The views of a scene show one set of named points, each view turned or mirrored, and shifted as a whole, with a little noise and some points left out.

Scene 1
View 1
Fena: [ 12   8 -14 -15 -18 -46 -61   4  11 -36  21  22 -19 -27 -19 -27  22  37
  -1  -7   0]
Zar: [ -3   2 -36  -5 -18   0  28 -17   5 -10  19  15 -17 -43  12  13  20 -14
  -1 -16 -44]
didi: [ 22  13  16  17  22 -35 -29   0  36 -19  36  14  -8  -5 -19 -35  16  15
  18 -18  32]
puru: [ 10   3 -44 -28 -20 -13 -35  -6   7 -38   9  18 -31 -37   2  10  27  19
 -11 -14 -37]
Zani: [  4  11 -31 -17  11 -26 -27   0 -16   5   3  24   3   6 -19  -8  -8  13
  11  -9  -5]
Bozi: [ 11   3 -19 -19  12 -22 -46   5   8 -12  11  22 -10  12 -23 -20   1  20
  17  -6   8]
Zezer: [  6  27 -28 -13  -6 -14 -17  -5   8 -20  10   6  -9 -20  -4  32  23   7
 -10 -24 -23]
kud: [ 25  -1 -22 -16  23 -17 -51   0  12 -20  10  22 -19   8 -13 -22   3  20
  14 -11   9]
Pok: [ 21  15 -19   3  32  -9  -6 -11  22 -12  18  13  -9  -4  -4   5  11   3
  10 -26   3]
poro: [ 20  12   2   9 -20 -28 -32   2  14 -28  26   8 -19 -36   1 -14  29   8
  -5 -18  -9]
pureb: [  9   0 -44 -19 -13 -13 -15 -12   8 -30  13  22 -27 -41   5   3  22  12
  -6 -14 -34]
fiz: [ -1  12 -18   4   9 -22  11  -8  -8  15  17  21   8  -6 -12 -13  -5  -7
  15 -13  -6]
Kuzeg: [ 30  15 -33 -13  26 -17 -41 -10  22 -33   9  16 -22 -15  -3  10  19  23
  -5 -26  -3]
nafa: [ -1   7 -22 -26 -11 -22 -47  13 -18   1   1  19  -2  15 -23 -10  -5  13
  11   0  -8]
favan: [  5  39  -8  13   1 -26   6 -10  34 -23  31   1  -2 -35  -7  30  35   6
  -8 -34  -7]
Feri: [  6 -10 -24  -6 -36 -31 -19  -8   0 -29  24  26 -28 -59   4 -34  24  12
  -4  -6 -31]
Foz: [ 12  20 -37 -17   8 -28 -32  -7   6 -22   8  18 -10 -18 -12  10  14  23
  -5 -21 -11]
bobed: [ 42  -3 -19   6  17  -3 -28 -11   5 -22   9  16 -28 -24  18 -14  13  -2
  -2 -24 -13]
fusu: [ 11   7 -35 -23  -4 -21 -41   0  -9 -15   2  20 -13 -10  -9  -2   6  16
   0 -11 -17]
View 2
Zezer: [ 18 -23  -2  21 -27  -3 -46  -5  -8   2   0  17  10 -17   7   8  16  33
   7 -16   6]
Foz: [ 30 -17   1  11 -16  -4 -27  -3 -10  -1  -1  -4  10   7   4  10  10  30
   2 -18   7]
kud: [ 30  11   1  17 -13 -12 -18  -5 -15   2  14 -28  23  39 -13  11   5  36
 -16   1 -11]
favan: [ -9 -38  14  21 -38  14 -31  -4 -16  19  11  32   5 -10  21   8  16  20
  22  10   4]
puru: [ 35 -16 -17  34   4  -6 -42 -22   7   1 -12  11 -12   2  -9   3  17  43
   9 -23  13]
Zani: [ 25  14  -1  -6 -20  -7 -27   7   1 -22   7 -16  35   6   0   4   1  20
  -9 -21 -18]
Kuzeg: [ 34 -17   7  21 -23  -3 -28 -11 -22  17   3 -13   1  22  -1  22  12  36
  -7  -6  12]
Zar: [ -4   7  -6  23 -22  20 -58 -27  25   3  -3  34 -13 -23   2   7  14  12
  15 -18  -7]
fusu: [ 36   1  -9  13  -6 -12 -33  -4   1 -12  -3 -11  18   5  -6   2   7  33
  -3 -18  -5]
nafa: [ 28  13 -14   7  -7 -24 -29  11   1 -28   9 -14  45   6  -9  -9   5  37
  -8 -18 -21]
fiz: [ -3  23   7 -10 -32  13 -29   1  12 -14  12   1  29  -6  11   3  -2  -3
   5  -4 -30]
bobed: [ 34  10  -2  31 -20   5 -42 -29  -3  21  -2 -17  -2   8  -5  21   4  20
  -1  25 -12]
Pok: [  6   4  14  13 -43   9 -35  -8 -15  15  17  -3  14  12   5  23   9  17
  -8   6 -10]
Fena: [ 32 -22  -9  24  20 -13   3  -2  -5  -4   0  -9  12  33  -5 -16   6  40
  17   5  -3]
Bozi: [ 21  12  -1  11 -10 -15 -15   5 -11 -10  17 -20  33  34 -11   0   4  34
 -12  -8 -15]
poro: [ 16 -20  -7  36   0   0 -20 -13  -2  13   2   7   8   6   3  -9   8  28
  23  31 -12]
Feri: [ 21  -1 -18  32  25   9 -21 -27  30  -1 -13  12 -15   7  -6 -16   5  19
  31   7 -12]
View 3
Kuzeg: [ 34   7  11 -30 -37 -18  18  24 -22 -12 -31  11  24 -19  -6 -28  19   8
   2  14   9]
Bozi: [ 34  21  10 -12 -18 -12  -9  10  -3 -35 -45   6   3  -7 -18 -33  -7  30
  16   0  12]
favan: [  1   6  28 -27 -12 -13  46  -6 -23   3  18   3 -10 -22 -15 -27  36  -3
  -4  16  11]
Feri: [ -4  33 -11 -10  20 -22   8  38 -22 -21 -10  11   0   8   4  11  -6  -6
 -13  25 -15]
Zar: [  3  22 -20 -11  13 -23  55   3  -8   2  11 -11  13 -13 -14  -9 -11 -28
  -3  20   7]
Fena: [ 12  15  19  -9  -8 -14 -21  37 -22 -32 -36  19  -4  10 -10  -8  19  25
  -9  15  -5]
bobed: [ 29  42   4 -36 -28 -21  25  23 -19 -16 -17  15  18 -29  16  -8 -10  -3
   8   6   2]
didi: [ 17  28  37 -39 -15  -7  -6  -3 -22 -32 -20  16 -33 -26   7 -42   8  40
  24  12  -3]
poro: [  1  32  27 -20 -10 -15   7  20 -26 -18  -5  17  -9 -12   1   1  11   4
  -6  11  -2]
Zezer: [ 17   9  11  -8 -20 -18  37   9  -9  -4  -4   0  18 -11 -26 -13  20 -10
 -10   4  20]
fusu: [ 31  23  -2  -3 -15 -17  10  25  -1 -24 -34   5  21   2 -21 -12   2   7
  -3  -1  14]
Foz: [ 30  11   4 -13 -19 -16  22  23  -9 -16 -25   5  17  -4 -19 -24  22   9
  -4   7  12]
puru: [ 11   6  -5  -6 -13 -24  14  36 -21  -8 -24   4  35   0 -17   5   6 -15
 -19  20   4]
pureb: [ 11  13 -13 -13  -3 -24  26  29 -19  -7 -15   1  26  -4  -9  -2   0 -17
 -11  23   1]
Pok: [ 31  21  10 -34 -23 -15  35  -4 -11 -12 -13   2   2 -31  -5 -42   2   9
  19   7  13]
kud: [ 39  22  11 -23 -29 -14  -7  16  -9 -32 -49  10  11 -15  -8 -31  -8  26
  17   4   8]
Zani: [ 42  33  -5  -3  -8 -12  17   8  14 -32 -32   1   5   1 -25 -33  -1  22
  11 -11  20]
fiz: [ 29  43  -8 -12  10 -11  40 -10  14 -23  -6  -3 -15 -10 -14 -37 -10  14
  19  -6  16]
View 4
Fena: [ 12  30   4  20  26 -11  23 -11 -12 -34   3  30 -22   7   6   9 -15  -2
  17  17 -10]
Zezer: [ 29   9 -19  -9  22 -35  -8   7  -9 -26  -9  30 -17   6   6   1  -8 -66
  10  -5  25]
bobed: [ 13  32 -30  13   8 -13 -21  26  -3 -29   3  32 -58 -12   0  25   5 -33
  -4 -12   9]
nafa: [ 27  -8  -1  -6   4   4   2  -6 -12 -26  -1  28 -25 -16  15 -29 -13 -15
  29 -26  -9]
fusu: [ 29  11   0   5   7 -20  -7   6 -12 -29   2  25 -28  -8  10 -12  -9 -23
  16 -13   7]
favan: [  0  14 -39 -19  43 -28  -6  -3  -7 -15  -8  42 -17  20  -7  30  -4 -75
  12  15  34]
didi: [-30  17 -29 -13  28  23  12 -11   5 -11   6  43 -51   8   5  40 -14 -15
  22   3  -4]
puru: [ 39  32  12  13  14 -43  -4  15 -16 -43   0  25 -15   5  -1   2   4 -44
  -7   0  10]
Zar: [ 22  14 -14 -12  17 -32 -35  15 -22 -24   5  43  -9  -1 -33   3  38 -71
  -2  -8  25]
Kuzeg: [ 14  27  -5  -3  13 -28  -6  17   2 -24   4  23 -46   9  23  24 -24 -35
   4  -4  21]
Foz: [ 21  15  -4  -3  15 -29  -8   5  -9 -21   2  26 -28   5  14   3 -18 -33
  17   0  22]
Bozi: [  6   6   5 -12   5   7   4  -3  -2 -20   8  29 -41  -5  18   0 -17  -8
  22 -19  -5]
Zani: [ 17  -7  -7 -12   3  -3 -17  -1 -12 -12   7  30 -33 -14  11 -20 -12 -16
  34 -20  11]
poro: [  8  29 -32  17  33 -10  10  -1  -9 -33  -7  38 -26   2 -10  22   3 -35
   7  12  -2]
fiz: [ -1 -10 -29 -22  11   6 -33  -3 -15  -3  10  44 -31 -14 -16  -8  12 -34
  31 -17  18]
pureb: [ 29  30   5   7  14 -38 -16  14 -18 -35   6  31 -17   3 -13   6  15 -44
  -4   0  16]
Feri: [ 19  37  -4  29  22 -21  -7   3 -28 -40   9  39 -12  -3 -33   6  31 -20
   2  16  -4]
Pok: [ -3   9 -26 -24  14  -7 -20  11   2 -10   6  36 -49   1   8  24  -7 -47
  12 -16  24]
View 5
Kuzeg: [ 27 -28 -16  -2  16  31 -18 -11  39 -26  13 -15 -21 -18  14  16 -24   8
  37  -1 -13]
kud: [ 15 -33 -10  21  20  20 -14 -14  39  -2   6 -32   4 -28  -7   6 -19  -6
  30 -10 -10]
Fena: [ 21 -53  14  -6  21  33 -18 -17  25   8  -3  -6 -25 -23 -27   8 -20  21
   5 -19  -1]
Feri: [ 26 -35  22 -32  29  16  16 -17  19  21  12  39 -14  -1   0  -2 -10  20
  10 -23  -4]
Pok: [  4  -6 -32   5  10  17 -13  -3  26 -12  12  -8 -16  -4  16  12  -6 -19
  41   2 -20]
pureb: [ 42 -32   2 -24  14  22   5  -8  29 -11  22  28 -10   1  23   8 -20  10
  22 -22 -14]
poro: [  2 -31   3 -13  27  25 -10  -2  12  13   2  18 -35  -3  -2   1 -26  11
  23  -3  -2]
fusu: [ 27 -42   1   1   0  33  -2 -10  35  -8  13  -6  -5 -16   7 -11 -21  -7
  20 -30 -14]
favan: [  5 -12 -30 -24   1  30 -25  10   5 -19   8  27 -56  16  13  21 -10  -8
  25   4 -18]
nafa: [ 14 -49  -2  21 -11  32  -7  -5  30   7   8 -16   6 -18  -9 -23 -21 -27
  11 -44 -16]
Zani: [ 12 -30 -13  12 -12  31   1 -13  34  -4  11 -18   0 -17  -2 -17  -1 -29
  18 -32 -21]
Bozi: [ 13 -37 -11  21   7  21 -16 -12  33   4   3 -27   4 -24 -15   3 -14 -15
  19 -21 -13]
Foz: [ 27 -33 -10  -7   0  37 -12 -10  33 -21  12  -5 -23 -12   7   3 -15  -1
  22 -20 -17]
bobed: [  9 -14  -5  -2  34  18   6 -11  35  -1  16   1 -10 -13  29  -6 -24   5
  51   5  -8]
Zar: [ 30 -11 -14 -30   2  11  14   4  15  -5  27  51  -9  23  36   4  -6 -15
  25 -23 -23]
fiz: [ -6  -6 -23   1  -8  16   9  -7  20   9  12   6  -5   0   4 -14  16 -39
  24 -22 -24]
didi: [-20 -14 -22  14  30  12 -27 -10  14  16 -10 -19 -25 -17 -28  21  -2  -7
  27  14  -6]

Which points are out of place in each view (at most two, in the order of its rows)? Write - if all are in place.
view 1: Zar
view 2: fiz
view 3: -
view 4: -
view 5: -
